A landscape with many valleys, sampled at points; each row gives a point and its height.
A ball rolls from a point to the lowest of its 2 nearest points, and stops where none of them is lower. Distance is the straight distance between rows; heights are no part of it.
J_55 (h 435): [ 95 155 164 109  82 151 163 139 106 113  85 136 129 113 158 144 141  77
 114  97 149 109 135]
J_639 (h 192): [ 87 138 124 127 122 173 175 109 110 167 126 177  95 123 164  53 192 135
 117  85 138 125 147]
J_893 (h 450): [157 136 113 164  79 111 125 116 151 178 142 159 172 147 174 127 119  81
 167 167  90 104 102]
J_296 (h 163): [103 126 149 134 117 130 160 148 137 157 133 151 132 154 139 115 162 122
 149 123 127 142 130]
J_485 (h 313): [ 81 126 150  96 166 128 111 104  98 113 120 143  97  90  95 173 143 114
  81 112 141 167 158]
J_411 (h 403): [140 146 147 159  83  90 135 124 149 162 107 153 192 124 165 143 129  57
 166 140 122 111 105]
J_153 (h 282): [ 68 125 133 104 111 184 124 103 132 147 149 181 125 114 168  98 117 101
 125 110  79 135 102]
J_791 (h 265): [122 118 131 130 125 119 157 174 150 174 154 140 136 175 123  89 150 152
 176 119 118 144 118]
J_748 (h 463): [130 162 142 115 114 152 180 215 136 167 101 110 154 143 112 110 135 107
 173  81 137 114  92]
J_670 (h 585): [162 138  94 146 138  91 145 102 131 178 128 142 145 123 120 140 183 136
 128 123 159 123 164]
J_309 (h 541): [133 158 160 124 155  81 140 150 121 163 112 134 152 117 101 170 150  77
 159 124 162 164 122]
J_535 (h 633): [ 97 149 100  62 105 216 122 133 128 115 119 128 141  94 116 140 103 107
 105  62 105  83 120]
J_492 (h 290): [137 151  69 103 122 175 149 133 130 192 121 139 134 125 112 104 166 147
 133  69 120 101 138]
J_252 (h 382): [130 122 108  73 139 165 139 177 125 105 124  82 117 143  83 120 112 195
 126  81 129 115 130]
J_46 (h 234): [119  85 124 118 153 138  78  86 138  95 182 118  98 143 130 125  75 168
 110 161  85 150 119]
J_583 (h 278): [ 80 128 173 160 112 144 178 131 125 147 100 171  75 164 151  88 199 133
 128 119 165 155 156]
J_43 (h 218): [111 131  86  91 112 199 154 131 139 152 135 134 131 130 129  80 142 156
 116  79 104  98 135]
J_185 (h 237): [ 72 101 136 121 121 154 116  59 112  97 129 166  75 105 156  96 162 146
  76 133 161 157 182]
J_207 (h 611): [174 167  94 130 122 128 191 143 128 181  85 124 149 132  98 136 187 127
 152  59 158  79 128]
J_100 (h 172): [110 115  99  96  91 195 144 110 138 116 142 137 125 123 153  96 113 148
 115 102 106  87 138]
J_926 (h 458): [117 124 115 106  79 187 112  77 131  73 111 128 142 100 166 137  59 100
  94 138  90  67 107]
J_979 (h 299): [153  97 106 154 135 126  81  50 116  84 169 108  84 143 167 112  69 137
  95 207  88 114 133]
J_990 (h 442): [156 140 140 138 144 103 133 217 146 118 121  81 164 124 101 124 104 121
 174 138 136 158  93]
J_905 (h 317): [116 128  83 104 165 135  81  74 110 153 167 142 116  96 109 134 131 151
  99 114 106 151 148]
J_346 (h 225): [204 132 117 162 101  89 153 146 135  85  88  68 168 124 151 126 121 129
 118 140 158  57 132]
J_363 (h 243): [ 81 134 122 112 109 174 139  97 120 159 143 174 119 113 158  84 155 108
 113 105 114 132 137]
J_709 (h 513): [157 171 123 108 158  99 129 150 123 181 116 127 156 111  81 175 146  82
 167 102 144 150 114]
J_888 (h 473): [133 104 139 133  95 143 114 124 130  60 151 105 125 142 178 114  55 128
 111 182  95  95 118]
J_712 (h 359): [173  99  97 144 111 115  96 120 146 139 180 117 122 168 150  90  99 170
 151 178  83 110 118]
J_873 (h 465): [141 117 134 138  74 143 116  92 127  70 117 118 130 123 192 134  64  95
 106 173  91  74 111]
J_945 (h 566): [113 148 167 133 162 109 152 182 119 140 116 121 126 144  98 144 158 113
 153 118 178 155 127]
J_454 (h 312): [166 145  92 138 113 140  59  95 139 134 134 116 149 106 126 158  33 112
 124 153  43 100  67]
J_444 (h 316): [ 55 119 171 112 112 167 123 100 120 142 141 184 119 123 170 117 125  80
 128 122  78 173  98]
J_948 (h 689): [115 120 131 169 164 127 165 151 118  88  86 128  84 147  74 133 194 180
 100 110 196 116 161]
J_531 (h 217): [ 68  94 143 101 119 172 137  87 125 101 149 170  85 124 168  81 145 148
  89 129 129 146 156]
J_848 (h 310): [117  86 112 122 113 167 103  31 121  70 156 123  82 132 164 106  58 131
  90 191  88 108 132]
J_373 (h 459): [167 106  91 135 161  95  69  98 140 175 194 134 108 139 106 109 117 176
 140 161  88 157 131]
J_716 (h 684): [147 132 132 158 180 108 148 166 127  99  98 116 106 148  56 143 176 179
 125 118 187 132 150]
J_801 (h 452): [156 151 153 136 126  78 117 133 112  75  82  85 187  62 129 175 116  73
 107 136 160 129 121]
J_512 (h 274): [155  89 106 136 147 110  75  90 127  82 175  96  94 151 123 131  73 173
 106 193 104 119 139]
J_767 (h 643): [129 138 106  88  97 186 154 146 131  96  98 100 152 107 128 140 103 126
 102  88 128  71 129]
J_808 (h 433): [ 93 110 166 117 183 114 111 144 130 159 168 152 105 147  97 133 140 118
 151 127 118 200 109]
J_53 (h 606): [ 99 143 144  78 145 158 137 172 118 108 123 106 128 112 100 145 102 116
 129  88 126 138 114]
J_483 (h 321): [135 156 134 131  81 120 120  69 124 146  92 154 172  88 167 169 135  53
 107 116 124  79 116]
J_171 (h 676): [167 142 111 132 168 110 159 175 122 142 101  96 123 147  61 143 163 179
 150  87 176 134 140]
J_271 (h 340): [161 130 108 144 124 111 141 174 161 177 139 123 145 174 103 112 139 164
 195 130 127 136 117]
J_769 (h 668): [170 133  83 136 149 130 170 158 127 154 103 111 114 157  78 118 169 199
 149  82 148 115 144]
J_469 (h 650): [144 151 112 108 101 157 176 175 131 113  91 104 154 135 128 123 133 152
 130  82 132  76 128]
J_202 (h 410): [137 136 124  90 143 155 154 200 134 130 119  90 126 148  91 111 118 175
 154  79 130 124 108]
J_751 (h 325): [136 104 147 165 146  98  89 123 130  54 123 115 108 132  99 151 132 158
  89 187 177 131 163]
J_488 (h 349): [ 99 108 181 141 183 100 102 180 138 123 151 130 111 155  82 144 136 126
 165 144 150 190 115]
J_433 (h 461): [141 171  92  96 143 124 126 121 126 207 136 145 155 103  96 168 165  98
 150  83 121 129 128]
J_418 (h 533): [117 137 129 134 172  92 117  98 121 187 154 166 118 125 106 146 177 121
 147 134 141 184 150]
J_109 (h 311): [185 127  73 149  97 132  87  96 139 165 175 119 128 158 158  95  90 142
 134 183  73  88 111]
J_695 (h 406): [ 79 162 181 102  99 142 173 158 109 162 107 148 119 127 149 146 150  54
 144  99 136 137 114]
J_576 (h 308): [158 103 128 165 135  92  99 121 131  40 114  91 118 116 123 146 112 146
  77 184 174 103 156]
J_854 (h 33): [132 142 144 160 114 115 200 162 134 165  96 139 135 166 141 111 175 122
 170 111 157 118 132]
J_216 (h 244): [ 97 131 139 162 126 151 194 132 114 170 107 169  82 162 140  69 200 142
 140  93 160 132 151]
J_431 (h 255): [173 133  77 162  95 119 112  86 143 177 160 149 148 132 167 103 126 117
 137 156  86  90 121]
J_345 (h 319): [ 88 124 195 163 114 115 170 157 115 130  89 146  92 154 139 127 179 107
 142 136 183 158 140]
J_61 (h 351): [115  97 169 170 155  89  70 130 133  52 142 124 104 141 112 156 109 135
 107 196 148 165 139]
J_672 (h 412): [124 129 169 163 120  85 106 127 125 103 109 132 151 112 150 165  99  84
 130 173 131 155 114]
J_388 (h 659): [164 138  94 137 118 144 185 170 130 132  96 115 134 150 113 109 144 180
 148  84 143  86 136]
J_306 (h 379): [110 138 200 160 124  82 135 166 134 103  97 126 146 118 147 149 133  78
 148 162 168 167 119]
J_254 (h 493): [ 92 116 158 138 178 102 128 130 128 189 166 172 106 152 105 125 175 115
 154 133 148 195 131]
J_452 (h 251): [156 139  60 128 146 117  91  47 108 179 162 155 135  81 131 129 146 137
  95 126 107 128 148]
J_378 (h 409): [133 174 104 100 135 133 160 115 114 206 117 147 144 100 107 155 183  77
 131  78 148 119 134]
J_225 (h 273): [ 84 110 145 101 144 143 111  85 108  70 128 132 100 105 123 167 106 126
  86 130 133 151 159]
J_973 (h 284): [137 141 133 141  92  90 111  43 110 136  92 150 157  84 165 170 145  75
  90 127 138 107 154]
J_958 (h 191): [155 130  78 129 116 126 101  71 129 159 157 146 138 109 152 119 136 127
 115 143 104 109 144]
J_87 (h 245): [143 126 108 141 109 105 116  65 114 126 127 143 134 106 152 150 138 110
  96 149 128 109 147]
J_97 (h 228): [104 108 179 159 139 115 151 200 143  81 111 113 113 160 129 101 134 149
 145 150 165 146 130]
J_382 (h 492): [130 171 140 114 100 144 164 191 128 146  91 123 175 122 137 135 139  73
 159  87 139  91  94]
J_534 (h 188): [135  88 111 129 140 130  75  80 145 118 196 129  98 150 156  98  66 155
 130 175  50 144  97]
J_119 (h 360): [149 155 136 132  94 105 129 118 135 152  99 141 185 104 153 165 135  63
 134 117 129 102 113]
J_655 (h 270): [107  74 123 108 166 136  84  95 136  90 172 119  86 135 103 124 107 185
  97 146 116 161 139]
J_838 (h 411): [171 109 100 136 123 105 110 152 156 156 168 114 126 178 120  98 116 187
 169 160  99 134 124]
J_6 (h 453): [ 98 128 135 101  69 167 129  70 121  82 106 136 127  91 174 145  90  95
  83 130 119  94 140]
J_12 (h 599): [168 149  88 146 132  95 179 121 129 177  96 135 151 135 105 132 192 145
 141  90 161  97 146]
J_607 (h 588): [ 95 144 166 106 157 135 135 184 112 131 130 115 127 133 104 143 127 112
 149 108 135 161 107]
J_118 (h 417): [142 103  77 123 166 121  76  95 141 181 191 148 105 131 119  68 143 193
 132 138 107 171 134]
J_656 (h 183): [134 108 148 179 112 111 176 192 138  86 103 114 127 177 142  91 135 162
 152 143 156 113 133]
J_518 (h 266): [176 131 113 133 101 119 120 138 124  79 107  81 162 105 148 138  83 119
 102 144 132  73 126]
J_844 (h 120): [145 135 151 165 102 106 186 175 138 123  93 123 158 158 152 111 149 128
 160 133 161 107 122]
J_660 (h 350): [120 157 101 103 121 160 172 115 112 184 115 148 124 116 119 122 187 122
 122  71 138 101 147]
J_183 (h 198): [ 87  99 125 106  94 185 162 104 136 103 138 151 102 139 174  79 126 158
 102 123 116 104 154]
J_902 (h 348): [108 139 199 162 108  98 169 169 127 112  73 128 127 144 148 128 166  81
 154 150 193 161 128]
J_542 (h 291): [167 116 120 139 129 111 112 119 122  51 121  68 130 117 143 136  70 137
  95 176 138  89 136]
J_370 (h 434): [130 138 171 153 135  87 115 148 119  64  96  98 166  83 136 163  87  87
 120 158 136 156 108]
J_697 (h 289): [169 132  79 126 124 141  55  75 139 163 164 131 135 120 110 140  47 135
 122 158  28 124  69]
J_250 (h 375): [103 133 113  90 177 138 115 105 109 156 151 139 100 103  89 152 154 139
 102  93 128 165 163]
J_186 (h 366): [108  84 120 119 180 124 107 117 136 159 177 146  94 148 111  87 154 178
 126 120 116 168 140]
J_517 (h 314): [137 128 111 114 124 124  95 123 121 112 134 106 144 110 125 159  83 127
 119 133  98 118 111]
J_956 (h 361): [147 128 123 129 134 103 106 155 128 101 138  98 145 124 109 150  92 149
 131 144 124 132 122]
J_304 (h 445): [ 90 135 155 110  71 158 144 109 111  98  83 152 127 102 177 143 122  86
 102 118 127 108 135]
J_342 (h 239): [169 149  95 117 112 122  72 114 133 126 132 104 161 103 117 164  62 113
 126 130  74 104  91]
J_753 (h 436): [137 153 137 108 138 144 174 220 125 155 111  95 128 151  92 115 136 144
 170  82 148 121 108]
J_802 (h 231): [156 108  87 122 132 145  59  66 136 145 186 128 101 136 136  98  54 155
 122 165  39 136  86]
J_673 (h 472): [168 160 163 133 114  76 155 156 134 106  67  94 185  85 135 158 144  74
 131 110 181 116 122]
J_921 (h 562): [137 147  82 128 163  97 116  87 118 203 157 163 132 106 102 134 177 134
 133 114 140 158 163]
J_88 (h 358): [110 101 127  82 160 165 127 154 130  82 139  88  94 139  81 121 111 201
 110  93 139 138 139]
J_803 (h 357): [ 59 132 188 113 113 147 143 136 116 155 128 168 108 138 156 124 140  69
 145 117 103 165 104]
J_313 (h 179): [171 137 131 163  96  96 166 170 139 111  91  91 177 136 149 120 129 128
 150 135 154  83 125]
J_954 (h 505): [170 116 105 155 151  85  72  97 127 145 176 123 124 135 117 150  83 150
 141 179  79 143 115]
J_864 (h 252): [ 81  97 140 120 118 145 104  55 114  67 125 146  73 107 146 126 124 142
  67 156 151 149 176]
J_807 (h 281): [109 113 181 160 172 101 117 201 139  85 127 111 126 140  99 137 134 129
 151 167 167 183 123]
J_718 (h 320): [ 90  81 122 106 182 138  90  93 130 129 189 147  80 125 111 103 147 175
 101 118 118 175 148]
J_586 (h 318): [103  86 152 108 180 129 101 150 142  87 162 110  91 155  87 120 124 183
 116 126 134 159 138]
J_257 (h 488): [134 167 163 134 105 110 170 173 127 118  74 107 177 110 139 149 145  68
 145 112 163 112 110]
J_465 (h 620): [105 136 114  63 132 183 119 137 115 119 135 117 135 112 113 149 104 128
 114  78 102 124 113]
J_165 (h 385): [110 100 171 175 129  83  96 123 137  90 131 143 130 136 150 151 104 109
 134 193 124 162 124]
J_191 (h 405): [158 128 136 131 153  99  95 190 142 104 134  84 161 130 100 143  81 140
 160 151 128 162 106]

For each start below, name the point where the ball stops.
J_250 -> J_100
J_6 -> J_639
J_716 -> J_100
J_370 -> J_854
J_465 -> J_100
J_373 -> J_534
J_488 -> J_854
J_888 -> J_854
J_306 -> J_639
J_12 -> J_854
J_748 -> J_534

Call two points neighbours if one is among the 2 nearest of the other. Go from one point of each pair to the other, from neighbour to neighbour, staying as low as possible. Name the highest point that can't be avoided.
J_958 / J_854 -> J_838
J_100 / J_639 -> J_672
J_958 / J_100 -> J_250
J_342 / J_534 -> J_454
